Each row is a point on a landscape with many peaks, with its height.
A climber steps from a point to whichever of its 2 nearest points has the largest rise for the distance, and stops where none of them is higher. Distance is the straight distance between rows; heights are no part of it.
div: [167 130 110  97 108 121 127  84  97 110 129 131 131  96 158 204 101 171
 102 108 129 129 122 137 127 115 134 126 115  89  89]  height 574
febi: [125 114 111  79  81 167 146 145  80 139 127  86 106  83 154 144  95 158
 140 125 155 106 111 132 152 144  83 162 114 125 135]  height 724
pozi: [141 124 109 113 129  88 133 119 147 112 140 125  90 114 167 127  95 164
 110 168 167 142 142  91 128 109 140 152 184 121 132]  height 652
neda: [104 179 161 115 117 126  92 102 180 151  87  90  89 112 140 137 104 183
 145 129  73 126 204  98 149 174 123  83  86  87  89]  height 351
koz: [156 137 124 180  72 134 110 107 122 118 159 149 125 107 166 127 101 182
 119 107 171 101 112 165 156 111  99  72 148 119 169]  height 630
donu: [140 153 124  52 129 113  75 118 104 134 102 142 150 126 104 163 122 163
 107 105  74  90 145 156 149 149 114  78  95  66  79]  height 545
fepus: [148  96 102 180 165 120 103 136 114 110 156 126 191 150 134 116 150 151
 125  73 129 123 119 179 110  96 101 115 101 179 163]  height 424
gomi: [148  94 103 192 102 181 151 111  89 143 155 111 136  82 151 139 139 136
 136  52 135 139  84 161 105  98  97 152  93 164 145]  height 640
Pesa: [ 60 204 143 122 124 148 164 146 165  77 111  93  99 173 151 102 154  93
 125 126  38 114 162  82 129 158 136 108 161 110 107]  height 733
fedo: [ 91 171 142  56 132 172 144 165  74 128 149  57 146 158 126 108 127 164
 148 112 106  88 143 153 145 146  87 107 134 111 106]  height 668
fem: [140 116 121 177 145 120 121 100 140  87 141 148 161 171  80 111 136 129
 169 126 157 145 124 139 144  73 143 145  96 156 131]  height 372
rak: [100 141 118 215 100 192 108  86 107 109  94 155 113 143 110 126 193 134
  89 104  95 172  83 146 111 114 121 120 102 123 132]  height 302
fos: [111 131 148  42 151 115 131 157 112 200 105  70  90  95 144 103 142 153
 128 164 137 108 128 126 149 165  92 144 120 124 115]  height 631
Das: [128 115 136 126 115 166 180 189 117 158 158 106 131 116 170  77 109 151
 139 130 169 110 129 137 127 123 100 165 104 160 167]  height 731
fil: [151 116 181 131 141  88 188 183 144 192 131 116 115 119 148  82 100 113
 118 153 155  75  95 140 130 136 136 105  97 150 144]  height 758
Kad: [180 142 132  96 129  98 114 124 150  94 160 194 176 151 112 143 139 136
 112 121 172 107 140 143 177 114 157  82 159  93 160]  height 249
mopok: [146 144 147 127 146 105 156 119 164 106 177 154 109 167 151 128 158 142
 145 169 150 155 147  99 103  95 190 152 169 124 119]  height 539
zazib: [165  70 109 123 123 135 134 137 117 101 130 150 154 103 118 132 134 132
 188  90 198 128  97 160 139  69 126 199  88 143 166]  height 181
baso: [161  83 115 111 148 131 163 165 121 103 160 140 170 120 136 121 115 154
 167 110 188 139 134 139 124  74 133 195 104 149 161]  height 200
soken: [153  79 123  69 158 143 177 199 117  95 149 179 186 137 122 125 136 112
 129 110 185 102 118 172 113 111 140 112 136 137 165]  height 398
zil: [130 121 138  85 115 131 132  93  88 196  94  85 108  67 116 182 144 108
 104 128  87 123 121 129 129 169 142 123 118 111  88]  height 725
doro: [130 147 151  90 149  96 168 152 148 132 153 100  91 151 180 123 143 105
 115 171 109 111 139 102 111 146 169 116 182 119 104]  height 711
Lera: [ 94  95 113 133  98 141 142 148 118 160 151 128  72 114 135 103  78 125
 145 181 192 126 122  81 135 133 138 184 148 139 182]  height 651
kelu: [107  42 122 130 104 140 118 102  96 133 117 190 132 123  69 156 143  88
 200 135 188 159  89 146 130  98 142 157 141 129 146]  height 129
Paluz: [ 87 180  82 180 138 116 110 132 164  89 122 133  63 133 149 133  71  64
 106 125  98 142 163  32 137 136 152 161 145 116 138]  height 486
ged: [121 200 127 228 127 137 169 169 160 109 203 121  80 146 173 108 109  94
 145 120 126 137 142  68  91 129 164 120 131 143 136]  height 579
Mugo: [119 121 170 161 122 157 152 136 136 144 176 142 120 168 107  78 154 130
 172 154 176 142 119 138 138 109 142 141 142 150 153]  height 669
sizod: [127 148 139 182 132  88 118 100 200 133  86 147  88 134 138  94 139 110
 111 149 108 152 143  92 133 141 124 121 149 147 113]  height 294
ropig: [ 75 141 107 204  87 198  88  85 129  93 108 170 116 153  86 108 175 142
 123 132 103 177 105 128 111 116 106 148 130 122 144]  height 317
Geg: [123 100 157 138 170  95 142 160 137 175 124 120 115 161 114 106  88  47
 127 157 123 126 120  99 120 154 163 140 128 154 135]  height 626
Masuf: [125  31  80 158 141 141 143 158 109 153 125 129 146 115 162 128 127 115
 156  88 131 143 105 166  76 101  73 145 125 192 158]  height 270
soli: [145 180 116 201 150 101 144 130 173  91 124 121 142 136 144 113  93 140
 109 112 113 147 137  98  94 110 123 128 104 146  99]  height 423
Pizip: [147 117 115  83 157  87 169 162 133 117 147 111 107 131 182 127 109 145
 101 165 157 115 136 111 113 113 151 124 183 126 129]  height 682
lalip: [143 167 121 163 109  87 126  84 185  79  90 150 105 101 166 170 102 150
  99 116  99 147 154  82 124 115 125 129 119  95  94]  height 382
zov: [ 79 151 116 106  53 148 118  76 143 108  74 116 103 102 113 183 140  86
 130 119  56 113 170 104 165 182 136 100 176 104 123]  height 744
mig: [ 94 180 141  63 156 137 137 149 103 116 134  69 125 173 144 110 165 156
 117 137  85 104 142 149 117 134 110  93 169 104  92]  height 692
gol: [151 142 158 101 176  94 116 124 143 158 114 117 162 118  99 107 143 136
 124 127  98 142 129 126 120 128 121 201  65 135  89]  height 420
Fenuf: [142  57  71 158 157 118 148 154 116 123 141 120 169 117 147 145  89 114
 139  82 121 145 116 139  65 102 100 159 113 189 131]  height 285
lumop: [141 128 120  22 166 119 118 160 103 158 104 112 113 101 154 121 155 168
 104 150 151 104 112 149 148 141  87 107 129 102 117]  height 592
zuduv: [141 179 155 153 144 108 167 177 125 154 178  75 122 128 171  99  59 118
 108 118  98  89 125 100 102 137 134 102  94 133 106]  height 802
kul: [113  96 108 131  68 157 145 126  96 148 148 119  86  84 131 139  84 134
 136 150 172 122 101 106 132 139 122 180 139 135 159]  height 683
vimos: [126 102 110 117 117 187 156  98  51 146 131 109  99  83 163 142 177 165
  89  89 146 166 103 133 127  84 134 162 146 107 121]  height 419
dosi: [136 154 100 186 109 101 134  98 151  94 108 127  97 107 150 158  83 118
 101 127 116 149 124  71 101 128 131 145 128 127 103]  height 403
Mor: [140  63 135 100 141 137 116 130 108 176  82 121 104  96 124 133 156  95
 148 130 132 163  82 134 113 142 116 206 112 147 111]  height 291
Kud: [134 138  78 194 154 124 127 116 144  84 126 131 156 134 136 133 117 149
 113 105 108 167 133 123  71  97 101 146 118 160 109]  height 443
vibom: [ 93 160 118  82  67 191  85  99  94 100 145 117 127 133 107 155 130 181
 139 129 141 123 151 136 182 148  95 130 145  86 132]  height 684
gup: [125 143 112 219 176 130 127 142 156 127 165 110 169 164 139  86 159 148
 118  83 110 137 133 158  92 101 101  78 104 181 140]  height 410
lelal: [118 179 144 141  98 117 109 100 186  89  94 135  94 114 167 153  99 177
 119 111  89 135 182  84 149 138 105 101 103  78  88]  height 365
Zasar: [124 148 128 170 173 108 130 117 168  98 129 159 107 183 150  95 166 148
 132 157 128 186 144 108  97  78 146 132 150 141 116]  height 507
nale: [102 105  97 137 118 155 114  94 108 118 113 128 101 125 107 144 138 128
 133 150 126 186 118  98  98 120 124 211 136 141 101]  height 537
katog: [133 164 178 108 142  89 105 122 159 196 109 107 114 109 129  97 135 147
 102 152  96 113 153 132 143 161 117  90 119 119  99]  height 325
Bunot: [ 87 179 139 127 119 143 112 120 149 115  87 101 138 135  96 116 118 130
  90 127  39 116 128 122 115 152  90 117  86 104  78]  height 605
ginu: [172 144 141 140 140  94  99  59 156 154  96 131 132  78 103 173 154 150
 136 145 133 160 141 128 135 129 150 159  80 140 130]  height 493
memat: [ 91 164 154 150 120 156 144 142 160 117 138 110 107 180 134  77 145  94
 113 148  79 128 145 103 124 160 136 111 172 136 103]  height 754
zuli: [141  45 112 111 100 168 150 150  90 109 123 159 170 113  93 154 104  77
 151  94 152 120  84 164 117 129 123 170 134 145 140]  height 353
gora: [109 185 149 184 128  93 123 128 206 151  70 120  87 113 140  91 121 103
  98 138  68 134 138  83 120 168 105 104 106 129  96]  height 307
Luget: [180 108 133 103 119 107 136 132 135 105 144 172 188 127  94 154  95 115
 124 109 180  85 108 167 168 124 135  95 128 122 153]  height 263
Rure: [171 137 159  84 118 112  88 122 143 203 118 149 141  80 108 136 128 149
 127 136 147  97 138 156 177 176 114  54 100 106 142]  height 570
Bikan: [130 111  90 204 154 104  85  79 115  89  85 162 107 156 129 134 185 138
 133 132 124 179  97 144  99  71 135 121 107 142 128]  height 452
tof: [ 90 149 111 156 138 132 103 117 148 125 143 130 104 152 103 138  65  52
 121 149 109 147 168  47 140 145 179 174 133 131 155]  height 453
puf: [180  95 139 113 147  86 128 109 150 119 121 153 173 116  72 154 122 107
 149 121 181 101 107 158 168 118 153 132  90 146 146]  height 278
ved: [101 119  85 142 118 136 115 129 106  93 132 110 112 149 110 150  49  51
 111 135 108 119 132  78 124 149 147 166 153 131 135]  height 425
Bal: [141 116 129 184 178 112 147 126 134  84 170 122 163 181 114 102 155 124
 184 116 154 136 134 148 122  50 160 115  79 174 121]  height 390
Fip: [ 85 110  80  88 113 139 111  90 105 103 119 110  95 120 101 168 126 131
 143 172 136 167 139  80 116 134 144 203 178 120 121]  height 580
lisi: [108 157 165 136 130 150 119 128 155 126 135 143 129 188 130  77 183 121
  99 150  96 129 141 144 138 146 134 102 169 120 117]  height 777
bogi: [112 113 121  50 160 126 151 152 121 110 161 113 123 143 118 149 123 125
 144 175 160 154 156  79 128 123 180 196 164 122 133]  height 590
zepu: [116 142 112 105  87 141 129 127  91 124 134  69  98 111 155 163  47 148
 136 129 131 107 130 102 145 150 104 129 119 115 117]  height 689
ger: [123 151 148  58 143 118 112 153 101 131 131 117 179 139  93 114 119 139
 103 110  75  87 136 158 137 139 109 115 103  94  73]  height 576
pibuv: [ 73 181 132  93 117 117 116 122 118 127  75  60 114 141 102 132 101 121
 121 125  41  99 141 107 127 170  98 112 115 104  81]  height 624
bofo: [102 112 116 101 115 128 133 148  86 148 100  65 105 120 132 110 100 107
 104 142  99  82  94 142 123 172  84 112 163 140 106]  height 514
Pok: [149 147 121  66 125 100 108 103 135 134 112 105 152  95 115 202  77 133
 130 139 104 125 176  94 144 157 156 147  97 104 101]  height 553
salus: [146 135 137 114  85 130 112  79 142 130  97 154 173 108  83 185 122  91
  95 111  67 109 130 151 143 163 142  98 115  99 106]  height 670
rares: [ 83 127 112 200  82 163  82  89 141 108 111 172  90 151 117  83 161 133
 125 140 124 156 119 127 119 119 105 120 186 127 139]  height 330
salo: [ 95 157 127 113 108 125 118 112 169 106 136 123 126 136 105 144  98  85
 130 158  94 141 198  57 149 159 180 159 157 120 147]  height 431
kof: [ 88 133 127 163 129 144 138 149 128 151 179 112  65 151 140  85  91 111
 150 171 164 156 135  61 119 126 156 169 151 145 155]  height 622
lefak: [113 142 103 210 166 103  83 104 154  83  86 164 111 184 136  89 186 160
 127 148 123 184 121 128 109  70 127 112 118 136 142]  height 474
nelo: [109 100 134  94 181  91 120 153 141 153 111 113 114 155 112 134 101  36
 112 169  94 131 161  84 116 167 191 140 161 137 133]  height 589
bariz: [123 161 128 227 146 103 127 130 191 106  96 145  96 149 161  62 151 126
 112 120 109 150 131 117 112 119  97  85 157 150 109]  height 281
gofab: [104  93 117  48 123 136 148 184  80 144  95  86 129 105 110 117 107  97
 118 131 122  68  90 155 132 172  83 122 148 130 121]  height 530
Kazug: [ 86  91 111 185 134  85 124 111 124 128 128 160 115 160 117 104 110  93
 209 174 169 184 126  92 105  55 131 122 165 145 131]  height 41
Tiba: [139 150 129 152  78 154 127  82 109  98 111 150 160 127 129 182 120 126
  78  77  69 110 115 159 128 127 129  79 104  83  95]  height 636
Fop: [159 142 147 158  62 124  98  95 132 135 130 157 104 114 165 138 108 158
 107 107 145  98 116 156 175 142 101  53 145 100 133]  height 613
Fov: [144 168 170  97 140 139  98 153 108 158 155 133 145 153 149  96 161 181
  98 129 139 110 126 163 167 141 118  82 103  94 134]  height 842
Nam: [128 140 149 167 147 152 122 135 124 105 137 141 196 182  80  83 138 113
 118 104  92 117 120 167 119 119 112 123  98 148 115]  height 619
Vas: [137 165 184 149 144  90 164 164 145 196 160  88  90 130 162  86  98 108
 108 152 114  92 111 103 122 153 143 111 103 137 117]  height 781
zeg: [106 187 165  63 149 114 109 121 149 177 111  73 104 124 138 129 145 173
 140 156  86 122 192 111 146 164 136  90 111  96  91]  height 339
Ziko: [147 168 141 146 163 100 133 112 152 121 118 118 157 132 115 118 112 150
 111 127 103 150 132 105 114 117 123 176  64 141  87]  height 405
Dute: [125 165 144  80 127  99  84 111 163 122  90 146 131 137 147 138 133 157
 102 115  63  98 176 137 163 152 125  60 125  70  90]  height 513
pezos: [132 130 197 113 153 136 139 151 159 196 138 120 142 111  81 106 167  71
 155 176 121 128 163 133 126 194 187 107 146 156 152]  height 769
Sebi: [ 87  53 122 136 134 169 188 207 120 156 169 122 139 157 163  92 128 102
 148 132 139 119 141 161  78 128 115 103 166 183 165]  height 247
Kiv: [166 109 124 109 142  78 107 112 126 132  97 150 146 118 122 144 125 116
  81 129 109 103 102 159 117 135 123 107 143 118  98]  height 615
zot: [113  78  87 113 142 149 100 150  99  86 169 196 168 158 111 114 157 154
 148 135 184 144 133 155 119  87 139 123 187 114 184]  height 83
Gafu: [121  75 130 131 154 118 180 174 120 119 173 158 131 164 158 123 125 121
 176 164 172 153 131 132  82  73 162 127 164 150 150]  height 62
rapum: [123  73 110 164 145  89 152 137 126 119 144 149 121 151 135 111  98 123
 189 156 187 160 126 114 109  61 145 136 150 159 151]  height 51
Lere: [116 129 118 158 114 173 142 159 107 139 161  84 138 114 139  93  81 128
 135 112 129 132 120 117 119 145  80 171 108 170 129]  height 702
ful: [101 186 136 234 109 148 120 126 195  91 100 155  96 142 134  66 155 134
 118 113 102 147 129 114 138 129  85  91 134 131 131]  height 274
Ledi: [144  53  88 137 116 134 138 128  97  86 128 167 176 141 100 162  96  96
 138 111 138 134 108 160 102 107 133 140 161 149 133]  height 376
Vike: [128 131 178  90 140 124 156 157 153 171 159 115 103 144 132 126 160  82
 132 176 119 113 135 120 116 175 178 113 163 133 125]  height 736
Buzi: [128  77 139 172 146 128 157 177 111 144 131 118 142 143 116  90  82  69
 184 110 152 135 102 120 121 113 122 173  83 183 148]  height 316
Fubuz: [128 101 106 154 124 178 132  94  74 128 122 123 104 106 139 142 178 144
 117  99 126 187  97 132  93  91 125 197 121 137 102]  height 479
togi: [128 126 130  61 147 134 159 146 135 102 190 142 102 154 149 150 175 139
 149 189 167 145 137 113 102 113 185 157 188 108 126]  height 563
dugi: [104 111  88 222 119 104 120  83 136 119 109 153  88 136 100 129 120 112
 190 150 154 187 102  90  99  78 134 147 124 147 118]  height 29
gel: [ 87 163 127 100  91 189  89 101 127  85 163 153 156 160  83 116 152 165
 124 146 137 143 165 124 164 126 130 159 153  93 145]  height 653
Gasef: [146  68 145  58 151 134 113 157 142 185  78 130 119  62 110 131 163  95
 168 128 162 155 110 133 128 153 123 212 100 141 141]  height 324
kava: [126 145  97 228 177 130 149 141 159 103 163 112 172 173 111  98 148 129
 166  90 122 146 141 146 100  70 126  91  77 190 124]  height 402
Nipe: [ 95 185 179 135 125 106 119 128 188 171 101  94 101 120 135  87 134 109
 107 144  52 114 170  97 141 178 125  88 125 122 101]  height 315
laso: [129 127 103 175 107 190 127 127  99 120 155  97 156  97 130 127 114 142
 129  68 105 142 110 142 102 131  72 173  91 158 110]  height 674
vis: [106 126  54 164 153 141 124 125 130  77 114 100 150 125 149 155 116 139
  84  97  67 151 137 121  53 122  90 126 144 155  93]  height 461
tava: [140  64 134 131 134 158 104 112  90 159  90 142 110 118 124 127 196 108
 164 109 141 188  77 152 116 104 116 208 112 139 119]  height 256
tubi: [161  92 103 188 148 105 119  73  92 115 100 149 109 132 130 154 178 128
 117 109 144 156  75 156 108  73 151 122 114 143 126]  height 500
Det: [146 151 131 199 103 133 136  63 113 140 127 125  74  81 152 154 143 180
 105 111 163 160  97 121 116  94 122 135 105 122 112]  height 569
naseg: [161 135 103 147  85 140 124  91 100  90 142 137 154 108 166 192  90 164
  91  71 106 111 130 158 117 109 118  81 121  96 103]  height 609
ronug: [112 135 121  94  63 168 109 113  86 132 110 100 112 125 133 154 117 134
 118 112 108  81 109 163 162 170  82  61 167  95 108]  height 746
gopes: [ 92 140  85 141 117 131 130 139  89 104 107  56 112 129 142 134  74  96
 104 113  79 103 115 107  92 157  91 121 156 142 103]  height 496
zuse: [ 78 217 166  92 129 144 151 132 147  95 125  83  95 178 161 118 183 148
 137 135  54 108 159 119 118 147 126  89 149  88  90]  height 714
tomi: [117 110 101 108  93 160 147  80  78 142 126 111  67  89 154 169 155 158
  93 133 152 145 106 123 130 112 134 130 181  95 116]  height 378
fubup: [ 88 179 138 208  80 170 119 111 193  84  80 156  81 106 149 114 153 134
  99 106  70 139 127 111 145 152  69  88 130  94 122]  height 280
vegev: [172  98 101 144 150 108 120 100  89 107 105 150 152 122 138 161 146 126
  76 102 102 129  81 173  92 106 131 124 127 127 104]  height 568
zopa: [127  68 136 137  90 161 148 162  96 139 126 132 144 116  97 122  81  72
 161 110 154 113  84 141 136 152 117 182 109 159 152]  height 336
Guma: [ 81 179 136  73 122 153 119 130  82 129 103  54 128 154 109 126  97 166
 154 101  80 101 142 137 137 159  75 117 109 104  83]  height 647
kobin: [103 164 126 224  83 186 129  93 140  87  86 154 104 119 134 132 174 128
  73  85  70 151  94 135 115 117 109  77 121  99 130]  height 289
sodun: [116 165 150 129 138 138 113 140 121 110 125 132 188 157  93  88 127 130
  88 104  52 103 124 164 117 130 101 116  89 121  88]  height 599
Fuve: [129 156 114  54 123 100 115 125 124 118 106  92  93 137 171 148 114 178
 133 131 133 101 156 125 163 140 105  71 179  85 106]  height 523
Sipum: [166 141 125  94 110 103 118  95 133 113 136 135 154 105 125 190  81 153
 118 131 142 131 149 114 149 126 142 156 105 107 108]  height 541
sobev: [158 114 154 138  97 122 154  79 110 200 111 112 129  68 100 186 113  80
 110 109 107 124 113 126 136 161 168 128  96 132 118]  height 796
sozel: [ 91 151 128 110  60 163 115  81 114 118  77 117  93 123 132 168 158 112
  98 107  68 102 130 142 158 165 114  66 176  86 101]  height 775
pemo: [151 135 110 201 103 164 135  85  83 129 160 121 127  85 156 154 148 178
 115  67 148 145  99 153 114  87 110 130  88 135 143]  height 606
rivuv: [133  89  87 109 124 123  90 107 116  90 146 200 142 134 101 140 144 150
 136 147 184 145 120 133 125  96 148 145 186  99 159]  height 96
vekes: [168 142 170  92 147 119 120 113 157 137 148 151 199 124  59 146 144 121
 146 123 155 123 152 146 173 137 158 140  90 127 151]  height 296
dol: [129 112 142  64 109 131 126 128  99 206  98  75 100  52 119 154 121 118
 134 138 118 106 117 127 144 187 106 146  94 126 115]  height 673
mov: [ 88 127  62 122 151 145 125 127  88  81  97  64 137 135 132 140 128 133
 100 110  59 132 123 133  63 135  83 147 150 151  86]  height 477
rela: [180 107 118  78 113 144 113 148  69 147 121 145 151  78 152 154 141 153
 109  81 139  96  79 181 145 128  95 114  74  94 132]  height 508
paf: [161 159 182  84 171  99  96 175  99 166 153 157 160 142 116  92 200 153
 103 115 135  95 102 167 149 139 137  80  77  97 143]  height 801
kilut: [129  73 149  50 163 126 144 189 145 181  90 137 140  78  96 123 131  79
 146 144 170 123 126 121 132 173 144 168 106 151 158]  height 354
zivad: [139 108 150 167 155  90 122 112 151 174 106 117 127 127  83 125 103  74
 160 151 137 144 128 101 136 147 155 161  88 178 141]  height 672
Lopon: [130 151 113 109 129 100 148 161 112 125 148  69 116 123 189 136  34 147
 113 122 117  90 144 104 128 133 120 101 125 117 116]  height 662
Geme: [121 142 123  81  73 187  84 101  71 130 125 126 121 130 119 173 136 165
 120 104 123 111 124 159 173 166  99  80 121  77 112]  height 717
noza: [ 96 129 110  93 162  98 116 128 139 123  85  90 121 146 106 138 108  66
 102 162  66 130 155  82 113 165 155 161 150 134 109]  height 556
fodi: [106  91 148 125 109 192 189 196 118 136 187 141 145 160 141  94 143 109
 150 145 157  99 116 171 108 138 133 102 168 158 168]  height 241
goga: [153 141 146 104 160 101  97  92 149 174  92 111 151  73  98 146 145 136
 124 157  94 150 158 125 121 157 140 168  87 142 114]  height 454
sune: [ 94 153  99 127 150  83 114 129 144  97  92  98  72 145 162 130  86  56
  99 132  73 110 159  58 136 157 147 133 178 122 121]  height 520
papaf: [105 108  86  98 141 113 132 127 117  96 157 116 102 130 140 134  92 155
 140 176 165 160 147  73 106 100 153 202 176 124 133]  height 620
Ras: [171 122 128 108 127 144 107 147  83 120 147 135 193 109 136 132 118 158
 124  69 126 101 108 183 142 119  89 141  77 118 131]  height 475
tuzor: [130  69 144  58 152 139 167 188 134 139 115 172 155 124  91 122 123  82
 135 134 188 114 111 140 134 153 146 130 139 145 149]  height 377
Retok: [136 119 132  60 101 162 167 196 107 169 116  95 115  92 175  87 121 157
 139 132 164  82 127 149 154 138  73 155  90 123 142]  height 763
zuvo: [170 160 166 101 159 108 168 138 141 109 179 130 170 156 140 145 133 141
 124 134 122 119 133 137 107 112 174 140 108 116 100]  height 226
nume: [167 142 153 107  87 113 102 111 160 161 130 160 126 106 134 142 109 144
 125 130 153  98 143 143 192 159 121  62 143  99 143]  height 593
Pega: [116  80 104 136 151 134 140 157 127 102 182 169 149 173 154 112 151 139
 148 142 155 146 145 155  91  78 146  95 205 142 164]  height 71
rus: [120  74 104 127 114 120 100  84 126 103 126 199 156 144  57 165 138 100
 176 143 166 157 124 134 129  95 163 155 156 118 146]  height 113
Sorav: [172 164 168  92 137 108 147 131 156 111 176 155 153 152 150 144 140 142
 114 133 142 109 148 138 149 116 167  95 146  95 118]  height 236
Dof: [123 121 155  35 150 129 150 187 109 147 140 108 161 124  97 111 125 106
 115 126 120  78 114 149 137 156 121 124 131 108 106]  height 552
zazu: [133 161 130  83 151  59 131 144 130 138 126  79  99 128 176 151  59 117
 108 135  94  94 157  78 140 145 153 110 127  99 105]  height 634
led: [164  66  84 103 152 128 135 172 100 104 128 171 186 114 143 137 132 140
 111  99 170 102 109 191 115 101 109 113 131 146 182]  height 422
pize: [102 147  74 241 122 108 122 117 168 107 115 151  74 121 137 106 109 138
 149 139 147 186 129  72  78  95 121 143 155 139 117]  height 18
tal: [126  99  93 166  90 143 137 110 110  86 128 143 145 137 100 157  82  81
 121 115 107 136 111 120  98 132 136 147 150 144 114]  height 399
met: [168 140 140 141 152 111 120 138 121 112 174 144 151 146 143 102 167 183
 134 126 193 117 119 161 159  84 144 112 105 131 181]  height 675
papo: [174  83  93 138 139 126 119 145  89 106 148 142 206 105 138 154 129 140
 123  58 134  99  99 197 121 103 107 129  90 147 171]  height 449
nama: [130 112 147 131  85 155 177 163 138 107 189 155 156 151 122 108  97 106
 138 129 165  89 134 146 143 128 149  92 188 130 174]  height 235
sof: [113 160 146 156  96 143  78  76 183 123 125 180 147 145  69 111 180 136
 144 153 130 147 164 132 177 129 157 126 132 120 180]  height 332
Domol: [175 126 156  82 186 102 115 196  97 132 141 160 162 137 131  87 210 148
 123 107 181 107  86 160 147 125 139 102  76 113 181]  height 753
kuze: [176 100 143  82 166  58 123 133 161 169  96 152 139  93 116 139 134 105
 101 155 150 107 112 143 135 148 139  93 143 131 135]  height 658
tam: [ 95  32 109 124 152 149 168 211 111 161 118 135 149 138 166  86 128 102
 156 119 151 130 130 163  80 112  89 131 137 181 163]  height 255
fulu: [136 134  97  47 144 119  87 135  90 120 108 120 112 122 156 142 156 167
  87 143 139 110 113 152 148 145  92  87 167  86 124]  height 557
mumi: [124 136 123 114  80 140 100  71 151 117 102 155 139 109  94 173 141 103
 110 138  98 134 150 126 148 161 148 125 159 112 123]  height 704
mekat: [110 176 135 110  91 160 106  88 167  74 131 153 170 148  92 154 122 160
 114 139 101 147 172 108 159 119 138 154 106  96 126]  height 623
Puvu: [ 92 120 172 167 130 154 107 110 154 171 140 149 104 175  81  70 181 121
 178 173 161 173 137 127 146 121 136 138 143 154 150]  height 698
zunot: [180 127 168 109 170  59 143 126 175 194 121 126 127  92 127 122 137 135
 128 164 169 115 135 130 149 135 159 110 111 146 148]  height 697
nuse: [136  37 104 134 124 144 115 127  80 104 113 177 139 112 103 154 173  99
 196  96 195 140  71 175 139  70 140 148 104 132 168]  height 153
Mapal: [155 145 164 115 139 117 110 104 175 149 144 160 158 121  80 128 170 127
 147 153 163 137 170 139 170 136 170 112 142 134 168]  height 313
sigov: [173 120 132 103 161 122 189 163 125 101 192 133 175 133 156 145 118 159
 142 120 167 126 136 139 106  77 159 168 108 139 141]  height 213
belat: [111 141 111 148  76 143 123  75 115 108 122 115  72 104 157 159 133 153
  99 130 124 140 124 111 122 124 115 122 182  99 108]  height 357
gim: [ 82 143 114 171  81 136 101  93 156  98 102 137  61 119 159  99 151 138
 107 142 116 140 141  98 134 148  95 119 210 118 117]  height 342
vit: [170 122 139  94 175 121 145 180 113 113 164 164 154 142 143 110 202 159
 151 122 211 110 103 163 147  84 158 124  86 128 191]  height 710
rigis: [116 161 149 142 120 161  89 146 110 115 156 137 140 174 147  78 175 167
  88 134 129 127 134 160 150 141 109  85 156 117 154]  height 807
porid: [106 163 111 214 145 149 155 173 131 137 196 116  89 160 143  93  82  97
 160 140 147 168 135  62  96 111 163 152 124 152 147]  height 598
nit: [159 150 134 188 106 100 112 100 148 100 171 141 133 127 144 105 122 185
 140 117 191 106 128 147 166  75 129  93 123 135 173]  height 649
Bod: [136 101 133 157 104 112 122  93 130 168 108 123 108 102  95 168  94  62
 131 147 123 138 117  99 128 170 159 156 122 152 145]  height 727
Fiz: [135 145 126  32 155  75 129 147 104 157 120  72 126 104 134 169  65 144
 136 133 109  96 156  96 142 148 140 138  89  99  96]  height 594
Birov: [113 115 184 136 150 141 117 128 157 199 119 126 118 133  83  89 171  98
 164 185 145 162 154 129 138 170 148 133 143 170 151]  height 734
Lize: [142  97 111 166 174 118 171 179 121 132 164 104 170 139 143 101  92 108
 159  89 126 139 124 118  82 101 124 160  89 187 133]  height 300
fifem: [121 142 133 181 116 123  99  70 171 107 118 163 131 153  78 113 155 141
 148 144 140 157 132 121 148 101 141 145 115 138 147]  height 350
Romi: [120 168 127  65 137  72 115 114 146 105  83  93  91 146 178 150 108 174
 139 112  87 104 187 109 152 140 123  76 154  74  80]  height 501
lupa: [179 114 137  61 113 127 114 149 104 170 118 165 146  85 127 144 125 154
 117 107 165  79  95 166 169 147  93  82  72  96 144]  height 538
Guzu: [134 124 179 155 146 154 153 147 128 139 160 129 157 173  98  76 153 108
 158 129 142 119 104 162 136 124 132 121 112 159 134]  height 646
mula: [160 116 184 102 149  86 183 166 159 203 122 130 126  91 115 107 128 114
 140 150 186  81 117 143 152 146 153 121  78 147 166]  height 732
Fefu: [154 151 140 172 112 112 130  60 141 168 109 116  94  77 125 171 133 148
 122 131 140 162 109 105 125 124 133 163  73 138 110]  height 533

For each start below, name the point where the climber stops.
ginu -> Retok
Bikan -> zuduv
zazib -> Fov
Sipum -> sozel
lalip -> pezos
dugi -> Fov
Romi -> sobev
Bal -> Fov
Paluz -> sobev
tuzor -> Fov
togi -> pezos

Two climbers start at each pair of points below. Name the first point that both come to, or write -.
kelu / Gasef -> papo
fubup / Bunot -> -
Nipe / Dute -> ger

Call two points neighbours if one is among the 2 nearest of the other. Go from one point of each pair to the other, from neighbour to neighbour, staying as high as possible. Name the lowest point that can't be avoided.
sobev / Retok -> Bikan
pezos / sobev -> Romi
Retok / zuduv -> Lopon
sozel / Retok -> Sipum
Fov / pezos -> sodun
